The views of a scene show one set of named points, each view turned or mirrored, shifted and resized as a whole, with a little noise and some points left out.
(in the rows, 128 means zero)

Scene 1
View 1
<189>: [124 139 128 127 147 129 121  74 118 105 105 132 165  90 127 151  93 156
 172 143 122 105 132 113 137 148  87 132 135 103 131  76 159 183  97 166
 150 177  94 149 163 135 101 140 118 118  96 165 120  91 145 122 111 125
 145 101 137 123  48 141  67 160 147 179 150 179 122 139]
<29>: [ 98 128 134 139 108 124 132 109 110 120 111 133 136 131 125 150 122 154
 151 122 135 132 121 100 141 142 100 106 119 127 129  92 150 172 108 140
 169 152  80 118 142 129 107 128 115 107  87 131 122 129 155 143 133  89
 147  94 124 119 108 176  92 167 119 174 121 148 112 139]
<172>: [131 133 140 131 165 109 145  80 127  84 127 148 149  99 135 119  86 152
 158 143 130 116 128  99 154 135 116 142 142  95 122 116 139 207 103 188
 139 176  83 146 182 117  82 120 125 105 101 176 130  88 176 100 136 116
 136 125 134 124  67 125  70 152 157 171 148 151 146 131]
<55>: [111 136 136 139 116 120 132 103 117 111 109 132 148 120 126 147 114 154
 153 125 132 118 119 104 144 138 103 108 120 124 126  94 156 181 105 147
 163 152  87 129 143 133 109 126 116 106  94 138 125 121 151 146 128 100
 141 103 130 122  95 164  88 163 134 173 127 157 111 139]
<204>: [136 148 134 140 118 123 128 110 135 131 110 138 149 126 121 144  97 143
 164 115  97  96 113 121 149 134 114 140 106 137 112 106 158 193 100 156
 153 124  97 141 138 140 118 117 119 108 107 158 145 140 147 178 133 114
 129 126 136 132  61 169  68 146 144 160 114 151  92 137]
<11>: [108 134 139 139 126 116 134  98 116 108 115 133 151 120 128 143 116 159
 149 130 140 124 120  98 145 136 106 105 127 117 125  97 152 181 103 148
 163 158  83 131 152 133 101 127 118 103  94 136 123 114 158 135 132  96
 142  99 130 121 101 155  91 164 138 176 134 152 121 140]
<9>: [108 148 123 144  72 151 115 151 120 138 100 143 106 146 136 157 124 136
 171  96 101 126 104 125 141 156  82 147  83 167 139  85 166 168 123 140
 153 131  96  94 122 121 143 118  99 104  76 158 130 152 127 192 118  99
 147 107 102 133 100 233  74 155 105 139  89 148  68 132]
<225>: [112 136 130 140 103 133 131 130 119 118 112 147 115 134 137 139 113 142
 162 112 116 130 111 110 149 149  95 143 104 143 134 101 153 178 119 156
 153 145  86 108 146 113 118 117 110 103  79 161 129 134 151 153 128  99
 146 113 110 128 101 197  77 157 115 151 105 141  98 130]
<251>: [122 114 130 137 131 121 132  76 114 148 110 135 155 123  99 150 100 134
 153 117 101 111 141 111 138 143 121 114 122 107  99  96 148 171  86 146
 173 128  74 145 142 140  95 128 121 127 111 131 149 138 178 154 149  96
 141 113 150 124  60 154  75 159 109 194 116 139 119 140]
<51>: [106  97 131 147  94 117 124  61  97 207  93 108 183 151  59 188 124 132
 139  99  93 105 153 119 118 138 134  51 111 117  67  71 158 138  59  91
 219  78  60 156  92 180 110 139 119 140 129  57 163 190 176 215 164  67
 141  90 179 116  63 171  94 171  73 230  95 130  96 156]
<96>: [125 157 146 150  95 113 133 136 134 120 115 131 145 143 132 142 119 156
 147 107 121 104  98 113 160 122 120 113 100 153 117 117 162 196 107 141
 163 118  98 129 124 144 127 111 118  91 103 137 138 150 139 191 136 103
 127 119 131 131 104 180  88 150 153 152 108 147  83 141]
<125>: [111 145 130 143  84 136 125 145 121 131 107 141 116 146 132 148 122 141
 162 101 110 126 103 116 146 148  96 136  92 157 134  97 162 175 118 142
 159 129  91 104 129 125 131 113 108 101  83 149 131 152 138 182 129  98
 144 110 112 131 107 215  80 155 116 147  95 143  80 135]
<267>: [131 167 136 142 111 127 126 140 139  98 114 144 129 124 151 136 103 153
 168 115 112 103  92 117 158 137  96 158 100 153 138 111 164 203 119 169
 134 146 107 123 147 126 129 111 114  92  91 182 130 126 130 167 117 123
 131 125 113 137  82 185  69 145 164 132 120 161  85 132]
<67>: [126 137 134 131 148 122 134  93 127  91 120 145 142 102 138 127  92 151
 167 136 124 116 123 105 153 142 102 149 132 109 133 106 147 199 109 182
 139 172  90 135 174 120  96 122 120 106  96 177 127  97 161 114 126 118
 141 120 125 127  67 147  70 153 148 163 140 156 130 131]
<36>: [122 109 124 138 109 128 122  75 109 186  98 124 165 137  78 173 104 126
 158 104  80 102 142 125 125 146 121 102 108 118  84  80 154 153  74 123
 192  97  72 149 115 160 111 131 118 134 120 109 163 169 168 198 152  90
 138 108 162 125  44 174  73 159  88 203 101 138  95 144]
<241>: [131 120 122 124 163 133 122  57 118 117 108 144 159  84 114 146  76 138
 178 140 102 105 145 117 133 157  95 151 137  88 121  80 148 180  93 179
 148 173  84 152 173 128  90 137 117 132 103 176 135  93 166 114 124 124
 144 115 144 121  22 135  53 158 125 187 145 163 132 132]
<164>: [138 135 144 141 135 108 141  98 135 125 123 140 153 129 117 130  92 140
 152 117 104  99 120 108 156 127 136 133 115 119  99 123 147 200  94 162
 158 122  83 149 146 139  99 111 128 108 115 152 155 136 174 163 151 107
 127 136 146 132  65 146  73 147 146 171 117 136 113 136]
View 2
<125>: [ 99 109 105  80 122 101 161 101  98 143  71  90 154 111 143 141 150  56
 128  99 142 180 127 144 106 137  80 118 136  85 128 127 140 130  70 101
 152 105 134 129 147  98 104 139 122 152 116 120 122  98 120 119 103 121
 100 155 128 135 120  95 132 140 107  94  92 112 158 114]
<51>: [ 42 231  63 157 201 132 200 179 146  90 131  82 129 108 226 134 107 104
  80 129 136 205 117 143 103 172 111 101 120 120 165 117 100 211  95  81
 134  58 168 122 178 109  98 125 163 185 154 144 116  62  31  90  87 166
 187 126 144 198 152 136 200  62  98 125 110  98 181  98]
<55>: [117 151 118 109 133 110 150 131 123 152  74  82 145 121 130 151 159  60
 120 115 135 189 109 130 117 166 118 131 142 128 129 148 162 168 103 100
 156 134 129 102 155  96 121 148 111 143 137 130 126 103 123 123  81 101
 127 175 139 168 155 114 167 156 109 137  81  94 154 102]
<67>: [142 148 137  97 106  99 123 138 141 198  53 102 151 105  95 149 180  39
 141 114 153 189 116 124 103 175 144 118 147 130 124 148 172 171 101 120
 155 160 107  96 150  90 125 149  79 117 159 143 132  98 173 121  86  85
 126 177 150 179 165 134 160 176 111 166  70 101 152 102]
<267>: [113 112 123  63  97 111 135 100 104 192  48  87 161 102  98 138 181  45
 137  85 138 180 107 116  93 158 106 102 151 113 124 137 165 143  85 136
 149 138 128 126 147  94 116 136  86 132 121 103 143  94 150 110  94 103
  93 172 138 143 127 110 115 173 119 104  72 119 134  99]
<11>: [126 162 123 115 133 112 143 136 131 149  76  84 142 126 123 156 162  57
 122 124 136 186 110 129 124 171 124 136 139 134 128 156 165 170 111  92
 157 144 123  93 157  96 125 150 110 144 139 136 124 109 130 127  80  93
 130 177 140 175 160 116 174 163 108 152  83  89 154 101]
<29>: [118 145 116 113 138 106 157 129 122 133  79  87 143 125 139 156 151  59
 122 123 138 183 122 143 126 157 107 138 137 116 126 147 159 159  98  84
 163 127 125 100 153  96 117 150 124 150 133 139 117 109 124 131  87 104
 126 169 136 161 151 104 173 150 106 137  89  94 162 107]
<225>: [118 112 116  84 114  96 149 112 111 158  66  97 153 108 129 145 156  48
 138 110 149 181 133 144 111 142  97 121 138  92 123 137 149 137  77 100
 158 125 119 115 145  96 111 144 112 142 129 134 119 102 145 124 107 105
 108 158 134 149 134 102 143 151 108 121  86 106 161 114]
<204>: [ 93 154 109  87 120 118 146 133 126 187  68  94 155  93 125 128 168  58
 124  95 143 191 112 117  81 171 125  89 143 119 139 128 143 172  85 135
 139 120 137 129 155  96 112 128  94 134 145 119 140  76 130  96  97 121
 127 158 150 171 142 136 135 142 114 120  79 119 145  96]
<96>: [ 82 158 113  79 121 139 155 110 100 153  82  74 153 112 126 131 160  67
 114  94 114 172 109 113 102 168 100  94 133 134 148 140 143 140  90 116
 144 118 154 137 155 102 112 123 120 161 104  95 135  95 102 103  89 113
 108 168 126 153 119 112 121 154 115  84  92 112 139  92]
<36>: [ 59 197  76 134 171 118 182 166 146 134 101  95 143  95 196 129 130  87
  98 115 151 206 115 137  87 169 119  92 132 107 153 113 112 206  85 107
 133  75 152 127 169 103 100 130 134 161 165 143 127  60  74  84  95 157
 172 127 153 192 152 142 179  85 103 130  95 111 172 101]
<9>: [100  78  94  72 123  89 170  89  90 147  61  92 160 109 156 145 150  56
 129  91 151 186 122 148 103 126  66 121 143  60 115 118 142 128  57 108
 151  96 131 132 143  97  99 144 118 148 117 118 129  95 119 118 106 133
  91 150 131 124 113  87 128 130 111  81  85 117 159 122]
<164>: [ 98 189 123  97 114 129 131 147 137 182  85  95 150  89 116 122 158  55
 127 115 138 179 132 117  93 181 140  80 125 140 155 136 138 166  91 119
 142 130 136 125 156  98 117 114 104 146 150 132 121  85 137  98 102 102
 144 155 143 190 146 145 141 151 106 139  89 110 154  87]
<241>: [135 158 115 120 128  87 132 164 165 212  50 113 150  94 122 148 175  50
 136 114 175 215 108 130  86 180 155 115 156 118 119 133 167 216  98 130
 147 147 104  91 158  86 118 154  73 103 193 162 140  74 168 105  86 106
 159 162 172 197 187 153 184 145 112 189  59 104 158 107]
<189>: [135 149 115 117 134  96 139 148 148 193  46  95 146 113 119 161 182  55
 125 105 155 208  89 121  96 181 142 130 162 126 113 144 181 208 112 129
 152 151 113  88 160  89 128 163  75 113 168 140 151  87 149 112  66 105
 141 180 163 183 178 135 179 161 117 170  56  97 147 104]
<172>: [148 175 147 106 104 106 110 153 153 204  62 102 145 103  81 145 181  36
 144 128 148 185 123 120 108 187 163 112 140 154 132 157 174 178 112 113
 156 173 105  92 153  91 131 141  77 116 168 151 125 104 180 120  87  70
 138 181 152 196 176 142 165 186 110 185  71  98 153  94]
View 3
<96>: [112 129 182 138 132 142 157 138 142 123  94 103 155 136 102 110  78 166
 140  97 118 132 124 144 132  98 134 159 122 112 160 131 157 107 100 127
 163 110 130 128 126 152 109 142 115 122 128 150 152  92  91 146 100 113
 153 104 140 153 107 126 163 137 129 123 130 105 140 147]
<225>: [138 129 183 135 124 137 133 160 125 112 124 125 131 153 119 105 127 173
 119  88 112 159 113 133 149 104 151 129 118 130 139 128 163 116 105 127
 137 138  90 127 142 141 140 147 128 127 108 140 137 105 109 163  97 116
 149 126 140 155 148 132 152 124 126 116 149 115 125 135]
<55>: [129 139 171 156 125 146 160 138 130 114 114 122 114 143 100 107 115 162
 116 104 104 154 113 143 148 105 155 146 107 114 132 103 170 115 130 122
 149 134 100 160 154 131 111 148 155 131 127 145 139 105 104 163 117 127
 133 127 144 148 146 128 156 131 131 108 122 102 138 152]
<164>: [131 159 171 164 143 142 166 139 164  68 116 112 121 128 102 111 114 146
 125  91 114 110 141 140 137 109 126 130 106 101 147 107 168 114 113 123
 124 137 109 161 139 130 127 117 122 135 138 153 138 119 130 165 100 107
 139 132 140 144 131 122 146 137 115 107 107 102 130 171]
<51>: [119 157 166 167 144 193 172 124 111 108 153  65 131 129  64  72 101 133
 129 156 169  98  97 247 152 150 147 190 172  59 118  59 165 118  88 109
 178 154  96 161 160 121 102 111 112 131 118 194 169 132  53  97 134  93
  95 170 180 107  91 100 117 155  76 117  76  45 166 174]
<241>: [158 173 152 180 145 138 175 132 155  57 142 120  77 147  95  96 139 136
 112 104  96 136 139 114 143 100 153 102  87 107 131  78 162 106 158 156
 108 165  83 184 151 100 134 129 173 132 139 154 124 153 156 174 111 150
 122 142 145 156 174 118 132 132 106 103 118 104 131 168]
<251>: [135 158 168 168 140 156 167 137 142  73 137 107 109 133  93  95 127 143
 117 111 126 116 123 166 147 124 142 140 121  94 128  84 172 117 116 120
 133 153  91 168 152 120 125 120 133 138 128 162 143 131 115 149 114 108
 120 152 151 135 137 116 133 139 102 103 100  86 139 175]
<172>: [135 163 164 180 134 129 173 137 173  61 107 147  90 131 110 124 134 149
 103  82  79 136 143 103 147  95 141 114  73 120 132  98 182 117 150 122
 108 139 100 194 154 119 119 133 168 143 148 132 121 119 159 198 110 126
 136 130 124 155 174 128 154 129 137  89 108 117 125 176]
<36>: [133 161 162 162 149 172 169 131 125  89 152  74 122 139  74  76 106 134
 131 135 157 102 114 202 144 132 144 159 149  73 133  74 157 108 101 136
 155 155  95 151 145 117 122 111 115 127 122 186 158 142  86 113 114 111
 111 157 172 122 107 107 120 147  76 119  98  64 152 167]
<67>: [140 151 165 167 133 128 163 142 158  76 114 136  98 142 110 116 128 154
 112  86  86 148 136 104 144  94 146 114  82 124 138 106 169 114 145 136
 117 142  97 170 149 121 128 141 164 134 137 137 123 119 151 187 107 137
 138 124 130 160 169 130 154 128 131 101 124 120 123 162]
<204>: [132 147 170 153 142 138 160 141 150  91 118 104 132 141 101 103  98 151
 136  96 118 123 135 134 133 102 135 132 111 109 156 117 156 105 111 145
 139 133 112 139 128 132 127 129 124 121 132 158 143 121 119 151  95 125
 147 119 145 155 123 123 148 134 113 121 129 105 132 154]
<11>: [126 143 171 161 125 146 162 135 136 107 110 130 109 137 102 112 120 161
 108 107  96 154 115 140 153 104 155 146 104 115 124  98 174 120 137 114
 145 134  96 172 157 128 107 147 162 134 130 138 135 103 112 171 123 127
 127 129 140 145 154 127 156 133 134 101 116 103 140 162]
<267>: [133 131 175 138 133 122 148 147 146 108 102 120 135 151 113 111  96 167
 136  79  99 150 137 101 131  82 142 123  97 131 164 142 150 103 119 150
 138 119 115 124 119 144 130 146 133 118 127 141 137 107 124 167  85 138
 163  98 130 171 135 131 164 126 132 125 156 127 123 136]
<9>: [140 116 186 114 121 141 117 165 103 136 133 107 149 166 115  88 110 180
 136  95 131 169 102 141 145 102 157 134 138 128 151 143 147 108  89 146
 154 138  87  89 126 151 148 155 111 114  91 151 146 107  84 140  86 125
 154 118 151 159 129 133 147 125 113 134 174 113 127 114]
<125>: [133 122 184 126 124 142 129 159 118 128 123 113 147 155 112  98 110 177
 129  95 126 155 107 146 145 108 150 141 132 124 147 135 157 115  93 131
 152 131  96 110 137 149 137 149 115 121 105 149 145 101  90 148  95 115
 149 121 147 153 129 134 152 128 121 125 154 110 131 126]
<29>: [127 137 176 149 121 151 150 145 121 120 121 127 117 146 105 104 124 167
 110 108 110 161 102 153 155 110 160 148 119 117 123 104 173 121 120 110
 150 139  89 154 159 134 116 151 150 133 116 144 140 102  96 161 120 118
 129 132 145 142 151 129 154 130 130 107 125 101 142 148]
<189>: [146 160 152 174 139 137 176 127 146  87 122 122  82 150  90 102 119 147
 116 109  88 154 131 112 141  90 159 120  85 113 133  84 159 105 165 156
 129 149  93 178 148 108 115 146 185 127 138 151 129 136 139 172 117 160
 126 126 142 157 166 122 148 130 122 105 126 109 136 158]
View 4
<36>: [149 173 202 153 116 107 144 143 147 112 196  96 198 182 162  74  90 130
 138 172 123  88  91 109 179  95 159 138  97 148 100 167 146 101 177  77
 122 152 142 162 143 155 105 114  50 203 143 179 109  87 120 152  59 152
 126  81 145 160 133 151 123  83  90 163 127  82 130 103]
<267>: [116 127 134 107 116 101  81 161 102 112 117 152 137 108 112 160 120 154
  94 161 120  99 106 106 173 174 101  81  85 131  91  72 152 102 141 118
 141 111  52 171 213 170 127 193 129 103 124 127 128 105 114 117 134  67
 118 141  92 164 233  57  95 114 124 128 102 103  86  42]
<55>: [119 114 173 124 119  80  98 136 151  85 135 129 152 136 130 106 111 156
 107 130 147 106 124 128 175 145 135  94 104 181 102 108 141 109 153 108
 153  93 110 170 195 132 147 190  81 136 120 118 135  96 124 127 132 104
 131 115 109 179 179  80 124 100 130 157 106 102 100  69]
<51>: [177 204 250 182 114  95 153 123 158  93 205 100 230 188 183  22  46 130
 133 167 125  91 105 135 190  77 183 145 104 172  96 185 143 103 179  63
 108 151 157 181 121 134 103  93  25 229 150 182 110  59 125 159  57 185
 127  58 162 164 111 180 165  67 108 193 141  75 140 121]
<251>: [121 112 160 129 121 104 120 134 175 106 173 103 168 169 143  98 116 149
 121 154 136  98 100 118 171 109 142 131  98 157 107 151 144 113 177  98
 153 124 149 179 163 136 124 158  70 179 133 143 133  98 131 146 108 120
 154  94 126 177 141 110  98 103 100 143 108  96 120 103]
<225>: [126 142 149 129 152 124  91 137 129 121 131 157 140 116 111 115 123 158
 119 131 137 111 114 126 157 154 132  98 107 163  82 130 153 102 157 106
 162 102  66 170 198 146 148 197 135 114 123 133 128  98 109 119 146  86
 122 124  91 153 207  74 121 126 118 145 104  96 121  65]
<96>: [152 167 174 138 114  88  94 145 100  96 128 166 178 118 142 118  64 161
  76 180 107  99 107 137 185 153 117  86  79 137  85  82 147 109 143 100
 114 127  65 202 187 156 102 163 101 128 138 139 130  70 124 131 129  98
 126 122 114 171 223  82 129  97 139 154 116  95  93  58]
<29>: [130 128 178 137 135  93  97 127 154  89 137 138 153 128 125  86 110 155
 113 116 156 113 130 137 173 137 149  97 115 193  97 128 144 105 157 103
 162  89 107 172 188 126 156 190  95 137 117 115 135  92 123 123 141 109
 130 111 105 170 175  85 139 106 133 166 107  97 116  74]
<241>: [ 75  44 123  84 105  91 111 164 188 110 166  60 127 175 114 146 180 137
 137 138 161  89 104  71 167 127 126 122 101 156 133 124 143 110 167 119
 183  99 167 130 194 150 155 194  68 160 107 121 135 143 125 135  89  97
 139 115 114 184 131  81  56 108  82 117  94 106 104  79]
<189>: [ 82  58 150  90  98  68 101 162 165  85 147  75 134 156 118 141 159 140
 122 130 164  93 115  81 181 149 129  98 106 174 129  90 137 106 153 119
 167  85 143 127 206 145 161 198  59 142 102 111 133 132 122 128  92  93
 122 122 109 186 159  75  84  90 111 135  96 108  86  62]
<67>: [ 85  53 119  93 114  88  87 153 171  96 136 110 124 141 108 149 155 161
 107 137 151 104 110 108 169 149 113  98  95 160 118  98 142 116 157 128
 176  87 132 165 206 141 149 211  94 131 109 106 147 125 130 127 137  79
 152 128 101 185 177  54  69 116 112 123  85 113  94  67]
<11>: [116  94 171 122 116  71  95 131 166  76 136 120 149 138 127 104 114 159
 100 128 157 108 128 130 178 141 139  92 105 189 110 108 137 109 156 111
 160  87 124 178 194 122 151 197  74 142 112 108 142  97 131 129 142 105
 141 113 109 186 168  74 119  99 134 158  99 104 100  73]
<172>: [ 73  23 106  86 108  78  88 144 195  84 141 100 124 152 114 151 154 171
  92 143 156 105 110 112 170 139 109 101  88 160 127  96 138 128 159 131
 182  83 163 186 199 123 139 218  79 143 111  94 163 123 143 134 152  81
 181 122 107 200 159  48  53 117 108 115  80 118  89  77]
<204>: [124 130 149 117 113 102 106 157 122 112 148 130 159 141 134 136 108 149
 108 176 116  93  96 106 172 143 113 105  83 128  97 102 152 107 154 105
 133 127  91 175 185 163 110 164 100 141 133 146 126 100 123 136 105  98
 131 121 113 170 195  89  94 103 109 131 106  96 100  69]

In a view up to two points have been moved. Name them for each view, in the order of its rows, or write none.
view 1 -> <96>, <36>
view 2 -> <204>
view 3 -> <164>
view 4 -> none
